Points, in no order, along strands that fork and pass close to each other.
In the rows, 128 means zero.
Points whose rows are less than 117 apart are linked; no others are. Some points are linked to none.
Z979: 118; 104; 136; 110; 108; 119; 143; 140; 101; 112; 139; 135; 181; 117; 134; 107; 127; 151; 121; 138; 117; 98; 97; 129; 133; 96; 142; 130; 121; 119; 124; 138; 127; 130; 126; 130; 130; 156; 113; 111; 124; 155; 95; 137; 137; 141; 133; 137; 111; 128; 117
Z890: 108; 158; 122; 124; 121; 121; 133; 109; 126; 137; 112; 102; 119; 99; 143; 115; 160; 134; 124; 144; 116; 111; 132; 138; 128; 144; 140; 109; 105; 111; 115; 118; 145; 105; 94; 153; 122; 151; 122; 113; 148; 102; 133; 153; 100; 118; 119; 111; 100; 98; 121
Z105: 114; 110; 121; 125; 153; 107; 113; 114; 137; 111; 165; 171; 90; 127; 152; 135; 80; 118; 98; 144; 130; 144; 119; 123; 110; 141; 146; 111; 121; 121; 105; 121; 122; 119; 128; 103; 145; 100; 127; 147; 127; 124; 135; 108; 132; 105; 135; 129; 126; 152; 112
Z80: 116; 131; 133; 101; 156; 142; 136; 136; 131; 122; 111; 101; 154; 123; 123; 148; 141; 127; 136; 137; 135; 135; 129; 129; 133; 144; 127; 148; 147; 142; 129; 123; 104; 113; 122; 112; 150; 143; 147; 116; 114; 130; 128; 134; 150; 125; 117; 126; 150; 124; 129
Z400: 112; 115; 153; 118; 135; 139; 147; 127; 96; 127; 129; 143; 175; 131; 142; 117; 108; 143; 126; 152; 133; 109; 119; 119; 135; 101; 127; 124; 94; 97; 133; 122; 118; 130; 122; 115; 134; 149; 111; 105; 129; 120; 92; 164; 141; 146; 137; 117; 107; 123; 88
Z102: 153; 131; 134; 141; 109; 116; 161; 131; 104; 150; 134; 111; 133; 154; 139; 118; 130; 141; 134; 96; 122; 130; 98; 143; 135; 129; 75; 143; 141; 142; 105; 123; 104; 129; 124; 123; 121; 159; 130; 117; 125; 153; 130; 127; 114; 137; 123; 138; 149; 113; 129
Z902: 98; 168; 143; 133; 159; 142; 103; 154; 130; 135; 118; 144; 131; 125; 132; 119; 127; 118; 135; 126; 137; 126; 140; 120; 121; 133; 124; 122; 124; 126; 136; 128; 150; 92; 127; 103; 142; 113; 145; 113; 131; 109; 155; 137; 138; 126; 143; 115; 144; 114; 134
Z969: 103; 112; 148; 135; 122; 123; 108; 154; 135; 123; 152; 166; 145; 102; 134; 111; 106; 134; 96; 107; 78; 115; 87; 123; 108; 131; 138; 125; 124; 137; 156; 140; 170; 119; 116; 150; 116; 122; 128; 162; 118; 152; 144; 116; 129; 137; 150; 139; 134; 126; 145
Z438: 116; 93; 135; 132; 151; 140; 140; 121; 105; 145; 140; 140; 128; 134; 155; 144; 72; 111; 120; 133; 131; 154; 111; 111; 130; 136; 118; 116; 142; 138; 116; 108; 116; 105; 124; 107; 151; 127; 124; 134; 115; 143; 124; 114; 127; 148; 135; 126; 145; 137; 140
Z18: 145; 143; 127; 144; 137; 106; 117; 112; 133; 124; 108; 109; 114; 162; 139; 137; 166; 146; 148; 126; 147; 131; 141; 134; 125; 145; 124; 159; 138; 123; 136; 118; 119; 150; 133; 140; 135; 151; 114; 113; 125; 102; 125; 141; 102; 126; 113; 133; 124; 87; 118
Z155: 117; 138; 124; 126; 89; 127; 161; 123; 131; 113; 134; 131; 154; 118; 109; 101; 149; 126; 113; 126; 126; 100; 115; 137; 104; 120; 115; 113; 121; 134; 114; 135; 135; 153; 135; 118; 109; 114; 127; 121; 137; 137; 135; 127; 151; 121; 131; 116; 149; 143; 111
Z526: 137; 126; 120; 131; 141; 98; 109; 127; 130; 119; 176; 172; 120; 122; 140; 125; 88; 115; 107; 137; 117; 127; 102; 137; 96; 138; 125; 126; 127; 115; 131; 135; 144; 118; 131; 91; 129; 95; 135; 155; 125; 142; 132; 101; 149; 108; 126; 155; 122; 164; 112
Z312: 116; 122; 105; 92; 160; 150; 109; 118; 123; 136; 114; 115; 143; 124; 135; 151; 117; 114; 143; 191; 131; 132; 125; 115; 129; 119; 121; 112; 146; 111; 146; 115; 124; 136; 125; 133; 137; 143; 135; 114; 130; 112; 103; 135; 135; 115; 109; 103; 131; 173; 160
Z37: 153; 167; 116; 103; 114; 146; 154; 116; 135; 131; 135; 93; 143; 146; 96; 112; 144; 137; 141; 138; 134; 127; 100; 124; 141; 110; 109; 131; 112; 116; 109; 126; 96; 145; 141; 111; 91; 140; 118; 118; 141; 116; 117; 137; 123; 134; 96; 105; 100; 151; 135
Z750: 144; 106; 102; 127; 132; 146; 120; 118; 122; 140; 125; 110; 110; 130; 124; 168; 115; 119; 145; 141; 156; 149; 136; 127; 144; 105; 92; 104; 129; 137; 159; 130; 140; 152; 144; 155; 130; 106; 138; 136; 127; 154; 110; 133; 124; 134; 112; 136; 118; 173; 170
Z195: 137; 128; 113; 114; 108; 125; 142; 104; 143; 134; 122; 126; 92; 165; 139; 140; 132; 129; 114; 156; 146; 123; 142; 119; 126; 117; 102; 126; 139; 137; 139; 98; 131; 180; 147; 116; 126; 132; 123; 114; 118; 125; 116; 147; 127; 109; 110; 105; 136; 147; 144
Z926: 108; 137; 100; 147; 142; 100; 97; 145; 125; 115; 119; 149; 115; 108; 119; 109; 158; 113; 131; 119; 155; 106; 138; 141; 99; 147; 131; 165; 130; 115; 119; 164; 141; 128; 118; 130; 112; 116; 134; 118; 155; 145; 154; 104; 129; 116; 139; 136; 137; 118; 126
Z116: 132; 143; 113; 135; 161; 99; 109; 143; 129; 141; 118; 163; 86; 147; 135; 129; 158; 135; 117; 146; 152; 135; 152; 135; 110; 151; 119; 158; 148; 134; 114; 120; 106; 110; 124; 110; 119; 137; 133; 120; 152; 105; 141; 123; 138; 113; 117; 125; 141; 122; 119
Z314: 132; 117; 107; 152; 115; 116; 126; 93; 127; 144; 126; 117; 95; 107; 133; 136; 130; 110; 128; 96; 147; 139; 156; 156; 153; 132; 139; 120; 104; 104; 117; 140; 143; 115; 112; 167; 124; 131; 117; 133; 148; 125; 131; 127; 86; 114; 131; 125; 94; 120; 136
Z357: 148; 114; 115; 158; 115; 114; 126; 132; 121; 140; 132; 167; 80; 164; 138; 152; 142; 132; 114; 124; 160; 135; 139; 144; 135; 118; 97; 138; 142; 143; 143; 129; 138; 140; 146; 123; 113; 107; 135; 155; 137; 162; 132; 127; 118; 129; 121; 150; 126; 143; 134
Z668: 119; 144; 118; 96; 146; 159; 145; 123; 129; 145; 114; 107; 168; 126; 113; 139; 121; 111; 148; 143; 125; 130; 128; 111; 131; 122; 104; 127; 133; 125; 133; 121; 116; 131; 138; 108; 122; 124; 135; 119; 133; 120; 122; 130; 157; 118; 113; 104; 151; 159; 155
Z185: 172; 123; 139; 143; 125; 121; 129; 124; 123; 126; 121; 103; 119; 133; 113; 130; 151; 135; 131; 101; 120; 122; 119; 146; 145; 113; 132; 161; 142; 153; 108; 143; 121; 144; 134; 185; 127; 165; 119; 124; 130; 127; 118; 114; 101; 129; 103; 133; 106; 114; 150
Z974: 132; 139; 117; 130; 157; 118; 134; 113; 107; 157; 123; 139; 91; 139; 148; 131; 132; 123; 123; 160; 152; 140; 132; 134; 126; 147; 105; 120; 137; 122; 92; 112; 88; 104; 110; 88; 120; 149; 120; 136; 141; 102; 112; 130; 130; 94; 121; 105; 133; 125; 118
Z369: 136; 142; 124; 138; 172; 127; 108; 141; 140; 143; 123; 160; 92; 139; 132; 128; 147; 125; 123; 124; 133; 127; 147; 132; 114; 134; 84; 176; 152; 133; 145; 124; 118; 129; 131; 127; 124; 144; 147; 144; 153; 131; 138; 129; 143; 99; 108; 124; 139; 138; 159
Z433: 138; 150; 177; 140; 124; 134; 103; 141; 144; 131; 137; 139; 109; 128; 126; 112; 115; 141; 128; 105; 102; 149; 103; 125; 113; 125; 138; 109; 132; 163; 120; 127; 145; 87; 126; 132; 117; 112; 137; 139; 118; 112; 153; 127; 110; 151; 136; 126; 116; 116; 141
Z760: 122; 133; 95; 152; 131; 107; 89; 146; 121; 126; 136; 146; 127; 118; 114; 123; 131; 104; 139; 128; 146; 99; 139; 139; 112; 143; 115; 172; 139; 107; 165; 170; 142; 148; 141; 119; 129; 97; 129; 135; 132; 160; 135; 103; 138; 129; 128; 147; 131; 136; 149
Z395: 148; 140; 144; 118; 127; 163; 131; 115; 144; 136; 146; 92; 120; 122; 100; 111; 100; 126; 153; 92; 114; 150; 125; 118; 154; 117; 158; 95; 100; 136; 88; 118; 107; 109; 126; 116; 147; 128; 125; 126; 125; 121; 120; 115; 129; 152; 143; 147; 118; 120; 125
Z413: 119; 94; 109; 126; 123; 117; 105; 145; 107; 134; 117; 124; 144; 122; 148; 128; 136; 135; 139; 124; 130; 123; 131; 128; 138; 130; 147; 146; 133; 112; 153; 144; 159; 131; 116; 150; 142; 142; 121; 120; 122; 157; 118; 122; 110; 151; 134; 139; 110; 87; 146
Z318: 121; 135; 119; 132; 120; 122; 133; 110; 125; 146; 116; 128; 125; 135; 141; 119; 145; 136; 119; 149; 146; 111; 144; 132; 127; 127; 125; 128; 89; 89; 136; 119; 130; 149; 128; 146; 117; 152; 107; 101; 154; 89; 108; 166; 108; 119; 123; 98; 97; 107; 120
Z378: 114; 126; 128; 107; 112; 118; 140; 110; 133; 101; 123; 117; 132; 115; 130; 143; 142; 143; 123; 172; 141; 143; 135; 151; 139; 124; 169; 113; 107; 108; 134; 125; 117; 117; 121; 112; 116; 127; 141; 116; 139; 103; 107; 163; 134; 129; 132; 121; 96; 132; 83
Z283: 124; 155; 174; 130; 162; 143; 107; 137; 138; 142; 121; 124; 114; 128; 142; 133; 110; 116; 148; 107; 118; 154; 121; 115; 130; 133; 126; 124; 136; 151; 135; 119; 139; 83; 132; 110; 151; 115; 146; 134; 116; 102; 163; 129; 122; 128; 125; 117; 133; 108; 144
Z714: 123; 139; 129; 104; 138; 146; 140; 139; 162; 104; 142; 130; 141; 107; 87; 114; 110; 134; 131; 131; 84; 129; 128; 94; 127; 105; 167; 93; 117; 139; 97; 125; 113; 118; 138; 130; 129; 114; 117; 124; 128; 106; 103; 112; 141; 125; 142; 127; 136; 170; 117
Z364: 129; 131; 155; 152; 117; 130; 127; 121; 127; 132; 109; 122; 137; 115; 147; 139; 121; 117; 146; 86; 118; 127; 149; 119; 145; 136; 158; 118; 116; 121; 128; 131; 154; 122; 124; 131; 156; 119; 115; 136; 117; 103; 147; 124; 112; 123; 159; 123; 124; 63; 114
Z136: 138; 135; 141; 103; 131; 120; 161; 128; 120; 140; 133; 110; 126; 153; 147; 110; 120; 145; 116; 133; 110; 129; 101; 127; 130; 146; 79; 129; 151; 148; 103; 98; 77; 119; 104; 112; 114; 164; 126; 120; 101; 140; 128; 128; 130; 137; 109; 133; 145; 140; 129
Z863: 121; 123; 155; 108; 152; 132; 128; 143; 161; 97; 127; 129; 130; 108; 113; 135; 113; 130; 122; 118; 88; 139; 135; 102; 128; 131; 187; 118; 132; 149; 105; 117; 108; 100; 122; 131; 157; 127; 132; 135; 109; 105; 115; 116; 137; 113; 142; 133; 139; 136; 116
Z628: 141; 130; 158; 140; 119; 153; 146; 130; 121; 123; 111; 90; 168; 120; 133; 131; 141; 127; 153; 98; 120; 121; 118; 129; 142; 133; 143; 132; 130; 126; 142; 138; 133; 124; 116; 129; 149; 136; 124; 129; 120; 114; 144; 139; 123; 139; 155; 137; 130; 53; 100
Z651: 135; 159; 122; 123; 106; 138; 154; 114; 120; 140; 126; 116; 144; 143; 114; 109; 149; 132; 127; 136; 146; 107; 120; 132; 133; 108; 103; 125; 99; 99; 136; 130; 124; 157; 143; 127; 100; 139; 113; 98; 143; 99; 118; 158; 125; 117; 111; 92; 105; 129; 134
Z186: 146; 94; 107; 110; 126; 142; 123; 114; 136; 117; 118; 93; 117; 130; 129; 163; 138; 134; 133; 154; 137; 153; 134; 130; 150; 124; 142; 116; 130; 144; 138; 128; 133; 144; 136; 156; 139; 143; 139; 127; 128; 142; 114; 140; 117; 123; 108; 126; 117; 128; 147
Z324: 100; 140; 126; 149; 92; 121; 143; 124; 111; 119; 125; 148; 145; 115; 124; 107; 127; 144; 116; 127; 118; 105; 124; 116; 120; 111; 150; 89; 79; 108; 122; 139; 160; 123; 129; 140; 123; 125; 104; 130; 141; 133; 118; 134; 122; 135; 154; 111; 120; 98; 103
Z601: 114; 113; 163; 136; 125; 148; 119; 140; 126; 137; 149; 151; 118; 110; 137; 121; 93; 134; 114; 86; 92; 143; 94; 116; 118; 117; 136; 99; 112; 154; 117; 116; 150; 103; 120; 141; 131; 108; 128; 152; 117; 154; 140; 126; 118; 147; 150; 130; 119; 113; 142
Z627: 153; 128; 130; 112; 119; 151; 140; 119; 131; 132; 137; 94; 146; 135; 98; 122; 127; 136; 142; 134; 128; 147; 112; 134; 151; 109; 134; 117; 109; 123; 106; 127; 96; 114; 142; 126; 119; 146; 122; 122; 133; 123; 109; 133; 119; 152; 122; 125; 93; 142; 124
Z796: 130; 120; 120; 173; 161; 128; 107; 134; 113; 153; 102; 123; 101; 148; 140; 149; 140; 108; 151; 123; 154; 145; 166; 130; 151; 132; 126; 148; 150; 99; 141; 137; 141; 110; 134; 131; 133; 123; 139; 132; 146; 126; 149; 125; 109; 140; 121; 148; 114; 108; 140
Z473: 131; 117; 119; 117; 129; 91; 136; 134; 113; 131; 130; 149; 144; 139; 136; 115; 148; 140; 128; 140; 141; 107; 124; 141; 122; 120; 128; 156; 133; 123; 108; 129; 113; 130; 118; 134; 125; 163; 120; 98; 138; 140; 103; 127; 134; 123; 123; 130; 116; 131; 118
Z593: 135; 131; 149; 110; 98; 153; 133; 127; 159; 134; 129; 108; 135; 155; 118; 124; 114; 151; 129; 134; 98; 150; 122; 109; 114; 131; 115; 101; 138; 158; 144; 107; 127; 146; 142; 134; 124; 111; 125; 135; 101; 120; 128; 145; 127; 162; 133; 135; 147; 140; 131
Z684: 138; 122; 115; 88; 146; 161; 123; 118; 134; 133; 120; 83; 105; 137; 133; 153; 119; 128; 138; 165; 126; 143; 120; 117; 141; 132; 128; 107; 135; 148; 119; 98; 109; 136; 113; 145; 126; 144; 138; 122; 130; 122; 108; 138; 119; 125; 96; 104; 118; 148; 169
Z960: 142; 113; 123; 133; 153; 128; 115; 117; 132; 118; 161; 152; 82; 134; 126; 145; 88; 113; 117; 110; 142; 158; 138; 137; 145; 136; 158; 107; 105; 135; 95; 135; 122; 112; 123; 131; 137; 102; 125; 149; 129; 141; 134; 106; 114; 131; 134; 133; 113; 151; 130
Z353: 150; 125; 141; 143; 118; 112; 113; 129; 120; 128; 113; 122; 100; 112; 129; 128; 160; 127; 127; 99; 131; 132; 118; 152; 115; 142; 142; 157; 142; 158; 113; 147; 144; 126; 117; 168; 125; 139; 136; 132; 135; 135; 144; 105; 108; 121; 115; 141; 120; 95; 144
Z317: 115; 132; 102; 114; 103; 135; 124; 138; 143; 121; 130; 130; 159; 106; 114; 124; 122; 126; 130; 157; 121; 107; 134; 112; 114; 107; 142; 92; 120; 111; 149; 142; 151; 168; 137; 149; 130; 97; 108; 124; 135; 115; 99; 141; 135; 104; 119; 102; 120; 167; 146
Z6: 144; 142; 145; 159; 121; 113; 144; 144; 130; 143; 134; 144; 107; 165; 149; 98; 121; 137; 119; 106; 131; 142; 136; 130; 125; 155; 91; 140; 153; 128; 137; 109; 99; 122; 132; 100; 113; 131; 122; 136; 121; 98; 167; 117; 120; 131; 132; 135; 156; 110; 100
Z411: 132; 114; 113; 121; 142; 125; 96; 130; 130; 110; 113; 128; 150; 172; 122; 141; 150; 133; 153; 159; 159; 112; 138; 115; 152; 111; 127; 163; 132; 112; 169; 123; 114; 154; 162; 104; 130; 136; 134; 100; 131; 128; 112; 152; 145; 152; 134; 139; 109; 123; 117
Z752: 117; 153; 153; 125; 138; 145; 161; 127; 119; 112; 131; 102; 162; 120; 112; 116; 126; 132; 135; 98; 112; 123; 123; 117; 141; 127; 144; 119; 126; 142; 116; 129; 117; 95; 119; 108; 145; 118; 134; 128; 113; 118; 147; 123; 151; 128; 161; 133; 162; 82; 89
Z754: 115; 134; 125; 101; 121; 143; 143; 137; 143; 97; 116; 90; 154; 99; 115; 142; 163; 143; 143; 141; 129; 135; 130; 147; 138; 135; 163; 124; 127; 134; 132; 133; 125; 112; 114; 129; 133; 129; 140; 121; 127; 121; 125; 146; 144; 111; 131; 123; 126; 110; 109
Z690: 116; 110; 102; 110; 117; 107; 117; 110; 112; 113; 121; 132; 124; 128; 152; 151; 146; 138; 133; 193; 156; 130; 126; 151; 131; 124; 150; 105; 137; 108; 138; 120; 142; 122; 117; 110; 120; 129; 140; 111; 132; 129; 113; 150; 143; 134; 119; 140; 89; 131; 107
Z63: 135; 107; 155; 144; 124; 104; 137; 145; 134; 129; 142; 149; 113; 152; 156; 122; 109; 133; 92; 97; 115; 150; 135; 134; 128; 166; 130; 145; 144; 142; 125; 106; 123; 123; 115; 124; 116; 143; 126; 128; 117; 107; 158; 106; 134; 138; 139; 139; 141; 121; 90
Z569: 154; 111; 112; 126; 133; 110; 117; 130; 125; 126; 166; 151; 126; 108; 121; 127; 84; 113; 105; 115; 100; 119; 103; 142; 113; 129; 132; 146; 121; 126; 129; 153; 138; 131; 128; 132; 133; 102; 127; 154; 107; 156; 119; 87; 139; 125; 123; 148; 118; 174; 141
Z510: 143; 107; 98; 137; 168; 126; 120; 114; 108; 128; 121; 125; 138; 148; 130; 154; 131; 114; 142; 175; 153; 130; 144; 137; 158; 116; 118; 150; 142; 85; 150; 131; 106; 141; 140; 103; 141; 155; 133; 115; 146; 131; 105; 141; 142; 131; 118; 144; 115; 137; 127
Z946: 132; 173; 143; 136; 108; 130; 147; 108; 146; 127; 138; 122; 113; 144; 126; 90; 132; 143; 128; 111; 133; 138; 128; 123; 106; 155; 105; 112; 119; 130; 111; 119; 108; 139; 123; 114; 119; 113; 113; 137; 110; 98; 157; 127; 101; 132; 129; 117; 143; 119; 107
Z174: 133; 153; 136; 120; 128; 145; 140; 129; 165; 120; 150; 116; 103; 116; 101; 115; 135; 120; 126; 97; 119; 151; 105; 141; 110; 147; 117; 137; 124; 154; 110; 131; 105; 116; 134; 108; 109; 107; 156; 144; 132; 134; 170; 112; 143; 113; 121; 139; 155; 143; 116
Z613: 146; 100; 120; 126; 118; 146; 115; 143; 151; 123; 131; 131; 149; 126; 101; 151; 112; 128; 125; 106; 112; 147; 140; 124; 132; 122; 134; 145; 142; 153; 163; 141; 137; 146; 153; 148; 128; 109; 134; 157; 115; 148; 129; 114; 138; 145; 126; 149; 152; 162; 141
Z547: 130; 129; 101; 140; 128; 124; 93; 141; 138; 115; 127; 133; 143; 116; 105; 136; 117; 116; 143; 124; 135; 128; 157; 130; 131; 129; 146; 146; 125; 108; 166; 163; 147; 144; 152; 134; 143; 97; 120; 140; 120; 127; 120; 108; 130; 133; 136; 134; 130; 147; 144
Z992: 122; 120; 102; 119; 130; 120; 124; 120; 104; 145; 113; 132; 99; 130; 151; 151; 146; 118; 137; 186; 166; 142; 126; 141; 125; 133; 115; 96; 153; 126; 128; 117; 119; 119; 126; 77; 122; 139; 146; 133; 137; 136; 119; 151; 148; 112; 115; 125; 135; 126; 122
Z675: 119; 134; 122; 131; 104; 132; 123; 138; 122; 107; 130; 136; 148; 101; 95; 111; 131; 127; 114; 123; 115; 123; 119; 123; 124; 106; 172; 101; 106; 115; 125; 162; 156; 113; 130; 146; 123; 125; 113; 138; 138; 129; 118; 115; 120; 122; 167; 129; 126; 111; 130
Z127: 103; 109; 139; 133; 113; 95; 141; 132; 134; 108; 131; 153; 130; 133; 149; 132; 120; 151; 104; 121; 130; 127; 147; 129; 120; 145; 156; 136; 133; 138; 113; 108; 118; 132; 117; 117; 137; 122; 125; 128; 114; 116; 124; 115; 141; 134; 147; 136; 142; 117; 79
Z954: 110; 165; 171; 117; 162; 142; 143; 131; 140; 112; 123; 110; 137; 110; 122; 114; 119; 139; 130; 103; 83; 111; 123; 98; 129; 138; 152; 107; 120; 149; 96; 121; 108; 99; 109; 122; 158; 134; 123; 131; 103; 98; 133; 129; 132; 110; 141; 127; 150; 102; 106
Z789: 146; 117; 113; 154; 134; 105; 130; 105; 119; 138; 141; 154; 99; 129; 138; 137; 111; 112; 119; 101; 161; 142; 155; 144; 147; 135; 137; 129; 108; 112; 106; 145; 129; 128; 129; 143; 133; 116; 105; 135; 133; 127; 116; 106; 101; 119; 136; 127; 117; 142; 126
Z869: 95; 135; 120; 142; 90; 103; 146; 118; 104; 111; 139; 163; 145; 111; 138; 101; 135; 134; 112; 124; 129; 83; 120; 133; 95; 129; 127; 108; 104; 110; 100; 134; 146; 142; 119; 123; 120; 123; 112; 119; 137; 151; 122; 122; 149; 124; 145; 122; 140; 126; 87
Z421: 120; 124; 147; 126; 95; 146; 165; 129; 138; 121; 132; 133; 174; 136; 104; 88; 130; 131; 110; 121; 99; 96; 122; 111; 134; 132; 114; 123; 132; 137; 141; 123; 137; 150; 136; 131; 108; 136; 128; 115; 110; 121; 128; 127; 161; 147; 150; 129; 171; 142; 107
Z488: 121; 116; 139; 139; 120; 136; 124; 119; 154; 122; 117; 133; 119; 114; 131; 136; 114; 114; 127; 100; 123; 143; 148; 114; 125; 143; 158; 107; 106; 134; 131; 126; 150; 138; 132; 148; 160; 109; 112; 148; 115; 111; 122; 123; 108; 115; 148; 109; 135; 103; 130
Z474: 119; 131; 120; 92; 114; 148; 156; 146; 154; 113; 123; 123; 162; 116; 109; 124; 117; 134; 136; 161; 102; 112; 131; 90; 122; 101; 163; 99; 125; 128; 128; 117; 124; 151; 137; 143; 126; 119; 103; 120; 141; 100; 94; 138; 139; 116; 122; 108; 121; 164; 114
Z170: 107; 145; 138; 94; 137; 138; 146; 135; 130; 112; 135; 123; 146; 105; 117; 135; 137; 127; 121; 133; 125; 141; 108; 137; 120; 140; 115; 122; 139; 154; 122; 114; 104; 102; 121; 83; 116; 113; 160; 125; 124; 134; 153; 128; 176; 119; 121; 142; 162; 150; 111
Z963: 113; 132; 112; 119; 103; 138; 128; 131; 151; 115; 147; 148; 128; 96; 109; 113; 124; 115; 119; 121; 122; 113; 119; 130; 94; 117; 122; 107; 117; 128; 133; 136; 152; 156; 133; 135; 105; 84; 134; 135; 136; 139; 138; 125; 144; 98; 122; 115; 138; 176; 127
Z647: 103; 122; 140; 128; 127; 90; 115; 147; 130; 111; 117; 155; 147; 137; 139; 116; 140; 147; 133; 130; 136; 110; 155; 120; 122; 138; 155; 165; 142; 134; 124; 121; 112; 125; 117; 129; 125; 141; 119; 108; 128; 123; 119; 123; 133; 157; 149; 129; 120; 106; 104
Z423: 121; 157; 116; 147; 165; 137; 108; 125; 112; 153; 99; 103; 110; 120; 113; 145; 150; 100; 146; 130; 137; 143; 153; 149; 149; 123; 96; 130; 135; 99; 146; 135; 136; 93; 134; 126; 125; 131; 158; 132; 147; 123; 152; 138; 111; 126; 116; 130; 122; 134; 152
Z743: 160; 137; 143; 156; 118; 140; 142; 127; 133; 132; 124; 94; 129; 145; 95; 125; 139; 135; 130; 86; 118; 131; 116; 137; 133; 119; 93; 157; 144; 150; 122; 140; 109; 143; 146; 149; 109; 154; 136; 135; 118; 146; 136; 117; 117; 144; 114; 141; 145; 134; 152
Z133: 131; 93; 108; 147; 132; 116; 120; 123; 86; 154; 131; 134; 134; 137; 179; 138; 103; 126; 136; 140; 149; 134; 146; 128; 140; 128; 140; 141; 126; 76; 135; 133; 154; 125; 111; 119; 132; 124; 109; 121; 123; 141; 126; 123; 116; 154; 146; 133; 108; 94; 127
Z857: 151; 139; 166; 142; 116; 120; 107; 132; 147; 118; 140; 137; 94; 116; 118; 115; 141; 129; 121; 94; 104; 145; 95; 150; 108; 134; 152; 138; 131; 168; 109; 145; 146; 108; 124; 159; 107; 117; 146; 154; 138; 134; 165; 117; 111; 127; 131; 137; 117; 111; 135
Z773: 133; 123; 87; 126; 154; 131; 122; 111; 107; 141; 115; 105; 145; 110; 120; 145; 134; 107; 134; 157; 124; 143; 134; 158; 158; 107; 105; 139; 132; 78; 141; 135; 115; 107; 126; 128; 133; 152; 154; 114; 155; 141; 139; 143; 115; 135; 113; 136; 103; 136; 137
Z925: 149; 111; 119; 133; 101; 132; 136; 120; 133; 122; 123; 118; 136; 97; 113; 120; 134; 126; 120; 112; 124; 127; 139; 136; 148; 112; 172; 129; 104; 104; 131; 151; 135; 133; 130; 171; 127; 147; 104; 135; 146; 117; 112; 130; 103; 111; 141; 126; 87; 106; 138
Z753: 127; 128; 115; 146; 106; 148; 132; 130; 115; 127; 125; 119; 170; 151; 99; 117; 147; 114; 145; 109; 153; 107; 129; 140; 142; 106; 116; 154; 120; 109; 150; 163; 126; 150; 163; 120; 114; 126; 131; 120; 147; 146; 132; 135; 136; 139; 142; 142; 144; 117; 124
Z370: 149; 120; 124; 128; 92; 110; 141; 121; 134; 135; 134; 147; 94; 168; 141; 130; 136; 137; 112; 141; 138; 132; 132; 134; 128; 126; 89; 116; 149; 150; 132; 106; 128; 145; 150; 101; 113; 134; 135; 125; 119; 142; 130; 138; 137; 134; 125; 146; 142; 149; 120
Z412: 118; 105; 122; 121; 111; 131; 118; 120; 155; 125; 119; 142; 109; 151; 145; 147; 120; 123; 116; 134; 144; 134; 164; 120; 113; 151; 133; 132; 125; 138; 152; 115; 144; 176; 136; 150; 152; 111; 128; 136; 119; 115; 115; 138; 112; 113; 118; 105; 149; 131; 139
Z854: 122; 115; 148; 129; 111; 119; 101; 148; 114; 133; 107; 145; 128; 102; 140; 118; 148; 134; 124; 114; 108; 113; 124; 122; 113; 128; 160; 141; 140; 149; 133; 142; 164; 124; 109; 175; 140; 139; 123; 135; 121; 141; 127; 114; 105; 135; 136; 129; 121; 84; 148
Z100: 88; 125; 130; 124; 143; 105; 111; 144; 111; 108; 130; 142; 162; 110; 152; 132; 102; 134; 130; 166; 119; 97; 127; 111; 109; 137; 147; 121; 133; 108; 139; 124; 136; 126; 118; 107; 159; 111; 121; 129; 108; 132; 110; 130; 154; 143; 143; 135; 129; 134; 118
Z575: 124; 151; 139; 109; 135; 163; 148; 127; 121; 141; 132; 88; 134; 104; 121; 115; 127; 113; 141; 95; 114; 122; 102; 123; 121; 141; 103; 109; 113; 148; 94; 124; 114; 117; 103; 126; 138; 127; 128; 129; 121; 141; 139; 122; 127; 122; 122; 110; 137; 115; 151
Z541: 93; 158; 144; 138; 144; 115; 117; 131; 112; 145; 109; 124; 110; 109; 161; 120; 138; 132; 129; 140; 126; 122; 138; 119; 115; 146; 130; 103; 104; 110; 106; 113; 153; 89; 100; 124; 137; 137; 130; 112; 136; 106; 144; 142; 114; 113; 133; 111; 122; 105; 121
Z560: 130; 122; 107; 142; 136; 117; 106; 140; 122; 138; 125; 156; 132; 143; 130; 120; 130; 109; 127; 123; 138; 102; 143; 127; 120; 125; 82; 168; 156; 118; 155; 136; 128; 159; 139; 125; 133; 136; 124; 117; 126; 162; 128; 127; 140; 129; 121; 135; 146; 145; 157
Z621: 117; 127; 148; 90; 116; 129; 168; 109; 121; 133; 134; 117; 145; 147; 144; 119; 115; 134; 121; 165; 119; 104; 106; 105; 125; 130; 89; 112; 151; 145; 108; 84; 91; 135; 117; 91; 111; 156; 136; 122; 110; 134; 112; 138; 150; 127; 114; 124; 147; 154; 114
Z520: 142; 94; 110; 160; 135; 109; 114; 138; 95; 150; 132; 157; 103; 155; 157; 151; 122; 130; 134; 134; 164; 141; 148; 131; 139; 131; 131; 147; 151; 111; 145; 140; 144; 131; 134; 113; 127; 102; 118; 145; 117; 156; 140; 114; 117; 149; 123; 154; 131; 116; 139
Z204: 151; 124; 145; 133; 136; 165; 123; 137; 164; 131; 130; 98; 124; 132; 96; 148; 133; 131; 137; 95; 106; 141; 122; 122; 121; 128; 95; 161; 140; 175; 155; 125; 126; 142; 141; 153; 114; 113; 149; 154; 123; 137; 152; 130; 133; 128; 100; 140; 148; 150; 163
Z518: 148; 112; 113; 134; 133; 131; 123; 133; 132; 131; 124; 114; 104; 134; 111; 151; 139; 137; 125; 121; 138; 120; 128; 119; 146; 82; 89; 134; 136; 157; 158; 133; 143; 162; 144; 174; 122; 129; 138; 126; 119; 167; 122; 121; 117; 124; 96; 131; 121; 169; 180

A fork is a point with three links, a tip a point with one. Leave the first point through the second and follow the links. Name the first fork or tip that comes.
Z760 / Z560: Z80
Z569 / Z526: Z155
Z869 / Z324: Z569
Z395 / Z627: Z433
Z754 / Z378: Z760
Z752 / Z628: Z520

A fork is a point with three links. Follow the links from the first point to the second and name the forks in between, in order.
Z857 / Z324: Z353, Z520, Z155
Z314 / Z743: Z155, Z520, Z353
Z318 / Z754: Z433, Z353, Z743, Z760
Z488 / Z170: Z520, Z353, Z743, Z760, Z80
Z890 / Z743: Z433, Z353
Z668 / Z318: Z80, Z760, Z743, Z353, Z433
Z675 / Z411: Z155, Z520
Z854 / Z186: Z353, Z743, Z760, Z80

Name the points in between on the shortest way along the links from the first point to the second, in order.
Z960 / Z133: Z789, Z314, Z925, Z675, Z324, Z869, Z155, Z963, Z317, Z474, Z714, Z863, Z954, Z752, Z628, Z364, Z488, Z412, Z195, Z370, Z357, Z520
Z518 / Z992: Z750, Z186, Z684, Z312, Z668, Z80, Z754, Z378, Z690
Z651 / Z80: Z318, Z890, Z541, Z902, Z283, Z433, Z857, Z353, Z185, Z743, Z204, Z613, Z547, Z760, Z560, Z369, Z116, Z974, Z992, Z690, Z378, Z754
Z283 / Z510: Z433, Z857, Z353, Z854, Z413, Z133, Z520, Z796, Z423, Z773
